Each scene shows the same named points in several views. A view is turned or mirrored, and shifted as a whole, has a little noise and may leave points out.
(in the rows, 128 means zero)

Scene 1
View 1
Z964: [167 126  60 135 142 155 133  96 147  82 138 191 154 201 180 192 104 133
 104  26 123 133 114 105 102]
Z758: [116 136 115 166 181 116 138 102 174  11 227 191 128 185 140 182 113 182
 125  90 149 169 122 127  34]
Z800: [144  76 121 163 155 180 110  88 143 112 140 141 135 139 146 142 131 120
  99  84  90 142 121 120 104]
Z171: [137 117 198  99 101 133  95 179 107 163  54 205 154 151 145 140 137 184
 148 150 129 169 114 162 162]
Z687: [131  61 151 161 152 180 101  96 139 131 134 134 129 117 132 122 138 123
 105 113  82 148 124 129 115]
Z831: [132 111 125 178 168 152 123  81 155  63 187 140 137 166 138 147 126 153
 110  76 124 166 125 119  62]
Z610: [128 113 147 149 153 136 121 123 151  72 149 199 139 151 137 172 130 165
 132 133 119 160 131 139  77]
Z750: [138 119 173 136 127 148  94 122 108 150 107 120 154 171 148 107 129 176
 117  78 139 182 111 130 143]
Z999: [130 105 232 147 125 145  95 140 110 143  82 150 152 126 117 117 156 176
 147 182 121 190 136 154 118]
Z583: [134 110 196 147 133 152  95 126 113 141 103 130 151 148 131 113 144 171
 131 125 130 183 124 141 123]
Z689: [152 147 156 181 147 143 121  80 126  75 138 130 169 172 135 148 141 161
 128  97 147 184 149 110  51]
Z894: [136  55 151 130 132 177  98 134 134 155  96 176 125 114 140 136 134 125
 115 129  74 139 111 147 153]
Z472: [126 145 167 164 158 116 123 111 148  52 172 175 148 177 129 161 133 191
 140 122 155 187 136 133  47]
Z483: [117 116 213 147 138 137  91 129 115 138 126 121 147 155 122  97 140 193
 136 125 144 198 120 146 125]
Z420: [132  68  87 142 161 156 126 114 177  68 169 222 112 140 153 191 113 128
 107 103  81 122 115 137  93]
Z194: [138 118 125 146 149 140 121 114 143  85 150 178 143 173 150 163 121 162
 122  84 130 161 120 130  91]
Z385: [102  55 176 136 156 156  94 138 152 134 154 166 105 115 125 116 128 161
 116 137  87 158  99 159 141]
Z395: [143  96 168 143 127 163  97 121 116 149  90 145 152 144 138 126 139 150
 123 116 114 166 123 135 133]
Z784: [163 110 114 170 144 175 119  70 125 108 126 122 162 163 154 146 131 121
 103  58 114 153 130 103  89]
View 2
Z999: [148 107 147  91  98  91 213 116 205  99 156  70  70 163 159 104 195 116
 115 121  65  69  98 168  86]
Z964: [150 188 220 105 138 146  82 135 134 103  73 133 211 111 154 122 178 204
  74 186  90 113 106  93 121]
Z420: [120 146 187 133 111 162 127 127 109 153  33 117 145 140 137  99 130 195
  94 192 123  84  93 131 122]
Z758: [ 97 157 169 181  75 130  66  90  72  96  51  74 154 107 127 109 198 170
  26 175  60  83  64 140 128]
Z171: [177 125 195  44  91 114 220 126 209  96 169  84 117 132 128 128 187 151
 129 135 101  24 100 157  78]
Z583: [155 138 153  90 120 105 174 116 185  88 140  75 103 169 166 119 195 136
 113 139  47  84 100 137  85]
Z483: [153 143 142  95 108  98 175  96 174  71 149  53  99 173 156 130 207 129
 115 136  24  68  92 142  76]
Z800: [143 159 161 117 154 133 128 128 144 125  68 114 135 179 183 107 148 167
 112 175  68 125 114 107 110]
Z687: [142 141 147 109 147 128 163 126 156 128  82 101 105 201 181 106 148 153
 127 164  66 113 113 119  99]
Z472: [109 140 163 155  75 102 110  99 123  85 101  65 129 112 139 105 218 149
  39 146  51  83  72 155 116]
Z784: [144 171 169 113 156 119 110 137 161 102  90 119 156 157 193 108 184 164
  85 161  50 145 116  95 114]
Z831: [118 165 154 152 123 121  91 108 112 100  67  88 143 149 162 110 186 164
  63 169  40 121  91 118 115]
Z395: [161 141 167  79 133 114 178 128 190 101 132  98 115 168 169 117 180 149
 124 147  65  89 110 129  89]
Z385: [143 134 141 101 112 140 188 101 137 126  83  68  91 202 143 122 141 153
 145 169  73  51  90 141  80]
Z750: [172 167 167  72 133 110 157 112 180  72 142  78 140 170 164 137 201 150
 118 150  32  86 107 112  77]
Z689: [116 146 163 152 112  93 102 123 152  91 102  97 134 124 176  91 217 143
  38 144  45 135  97 133 126]
Z894: [160 134 167  73 140 141 197 133 177 137  95 111 109 188 163 109 134 165
 149 168 104  74 116 130  91]
Z194: [134 158 189 117 102 127 120 118 135 100  92 101 157 117 138 112 189 171
  70 164  84  84  92 135 114]
View 3
Z194: [149 171  83 163 128 115  99 137 123 140 122 164 162 176 116 130  78 180
  63 115 164  94 103 133 109]
Z420: [193 162  92 187 151 157 101  98 164 144  63 138 144 161  93 135  92 192
  96 139 178 118 102 111 111]
Z610: [160 194  77 168 151 124 117 134 116 156 127 155 178 167 113 148  83 194
  87 114 168 101 109 138 123]
Z894: [169 147 115 165 145 154  83 165 130 118  92 106 181  98 108 160 147 142
 136  95 130 151 107 166 136]
Z483: [112 168  55 141 145 105 101 210  59 118 172 115 210 143 126 138 121 176
 114  80 115 129  99 184 120]
Z689: [109 144  48 154 145  78 124 147  92 161 161 178 177 171 140 131  64 155
  72 132 150  98 131 163  90]
Z472: [129 200  44 161 153  96 128 147  87 161 162 163 185 197 121 132  57 210
  70 118 165  87 111 136 107]
Z964: [152 117 105 161  93 118  69 121 150 119  77 182 119 181 117 105  72 146
  33 128 172  88 102 121  91]
Z831: [135 130  36 170 154 103 118 129 108 144 119 150 155 186 115 109  68 184
  83 147 164 116 110 139  72]
Z999: [131 200  84 145 159 115 115 198  73 144 180 124 231 107 135 182 131 155
 135  76 122 127 118 195 153]
Z171: [151 214 138 135 105 135  70 208  96 113 154 131 210 112 125 174 143 154
 100  36 122 105  94 175 177]
Z687: [148 116  69 172 169 129 107 153 118 132 103 113 177 118 114 139 125 145
 135 131 134 157 114 167 101]
Z800: [147 106  73 172 148 126  98 136 135 129  87 132 156 136 116 127 106 142
 108 141 145 143 115 154  89]
View 4
Z689: [202  98 142 160 110 112 145 169  98 167 111 118 143 149 145  84 139 130
  74  74 133  59 139 105 143]
Z800: [153 137 124 117 139 110 111 173 151 159 132 128 145 192 104  76 130 126
  86 153 105  78 117 134 118]
Z194: [180 103 112 145  98 136 102 135 121 154 106 131 118 160 118  96 147 135
 133  99 105  73 128 114 148]
Z784: [169 110 144 135 136  94 128 183 124 159 123 122 136 187 110  70 141 117
  75 147 119  40 130 107 121]
Z385: [122 171 122  97 117 157  90 138 175 145 141 155 168 171 115  82 143 157
  93  94 105 141 120 149 125]
Z894: [ 88 188 150 113 130 139  80 138 179 127 153 142 170 185  87  80 159 128
 108 119 104 107 126 141 112]
Z583: [125 156 170 126 107 131 110 144 136 135 133 150 168 154 131  72 174 147
  64  57 136  97 145 101 133]
Z420: [166 123  75 124 123 147  86 133 159 168 121 120 122 183  91 103 113 128
 160 149  71 101  98 167 135]
Z395: [114 162 168 130 117 130  99 145 147 129 138 144 162 169 106  72 174 135
  82  87 127  84 140 110 121]
Z610: [175 122 108 151  99 154 108 127 131 161 112 125 140 149 123 104 136 138
 128  80  98 102 122 140 147]
Z831: [209  91  96 122 119 120 132 170 121 178 110 133 128 168 140  83 115 148
  82 123 113  77 119 119 147]
Z687: [132 162 139 108 141 123 114 172 163 154 146 131 170 186 112  74 130 136
  70 124 112 103 122 142 110]
Z750: [128 137 171 111 109 121  98 151 136 122 125 169 143 173 123  60 193 151
  62  86 142  71 149  73 141]
Z999: [111 186 184 148  98 151 112 128 140 130 143 141 201 132 132  82 178 144
  69  14 134 124 153 123 127]
Z472: [217  97 107 153  89 149 128 138 104 171  97 134 133 130 156 101 133 156
 105  48 117  97 131 116 166]
Z964: [177  78 109 141 120 104  91 147 122 149  97 126  82 195  86  86 150 112
 151 172  98  17 122  98 144]
Z758: [250  57  54 134  93 147 126 144 108 187  85 135 100 146 151 109 104 164
 124  95  95  96 106 127 176]
View 5
Z800: [160 154 130 133 121 132 114 141 145 160 131 153 139 106 133 155 145 148
 121 132 178 158 163 108 110]
Z964: [103 139 140 143  98 114  90  81 149 226  99 186  82  91  92 184 152 169
 122 158 160 171 181 151 132]
Z583: [155 179  80 111 155 132 138 131 102 192 176 151 181 119 131  93 152 111
 123 177 156 167  97 121 130]
Z894: [152 124  73  90 122 146 131 172 155 162 144 112 186 112 100 132 128 120
  99 123 165 158 134 119 135]
Z610: [174 158  65 155 132 108  75 106 106 204 113 142 151 145 127 146 127 157
 138 160 148 199 137 122 155]
Z758: [206 171 115 208 141 101  32  63  70 227  81 181 108 130 142 173 126 185
 162 176 168 225 161 125 161]
Z784: [126 179 141 140 122 117 121 115 143 180 142 182 114 110 142 148 169 148
 131 153 166 149 163 110  94]
Z472: [186 191  79 177 153  97  67  74  71 222 121 171 138 148 150 129 139 156
 157 191 149 208 123 118 152]
Z689: [147 209 103 164 146  92  98  85 101 202 145 188 127 146 163 127 168 148
 158 184 145 177 141 107 116]
Z750: [137 172 114 103 150 139 149 117 104 212 177 173 160  86 111 102 157 107
 119 185 167 167 104 135 121]
Z483: [179 186  85 117 168 137 137 127  79 199 183 156 192 112 133  80 148 104
 129 190 165 182  84 120 137]
Z194: [145 156  93 149 124 110  80  89 114 220 112 164 129 123 112 153 140 155
 132 170 150 193 144 136 149]
Z999: [163 185  30 106 163 121 137 145 101 184 185 126 214 154 135  76 146 100
 125 174 138 173  78 108 140]
Z420: [175 113  92 154 105 125  59 127 142 185  82 129 134 119 106 191 108 174
 117 122 170 191 181 126 154]
Z385: [214 134  85 114 142 159 111 164 103 168 140 120 197 102 115 120 108 125
 109 139 184 190 117 118 149]
Z687: [178 155 110 122 133 141 125 161 135 151 147 136 166 116 142 133 138 135
 115 128 177 156 148  99 113]
Z171: [118 142  20  77 137 135 142 132 117 228 168 120 205 124  70  91 139  96
 106 180 130 181  74 150 174]
Z395: [135 164  82 101 138 130 141 138 128 185 167 144 173 118 116 109 152 114
 115 158 157 159 114 122 125]
Z831: [183 178 139 171 138 116  78 100 104 190 119 182 116 116 154 155 148 164
 143 161 175 189 164 107 120]

In a view up to two points have been moved. Name them for each view, in the order of its rows, or write none.
view 1 -> Z194
view 2 -> Z689
view 3 -> none
view 4 -> Z385
view 5 -> none
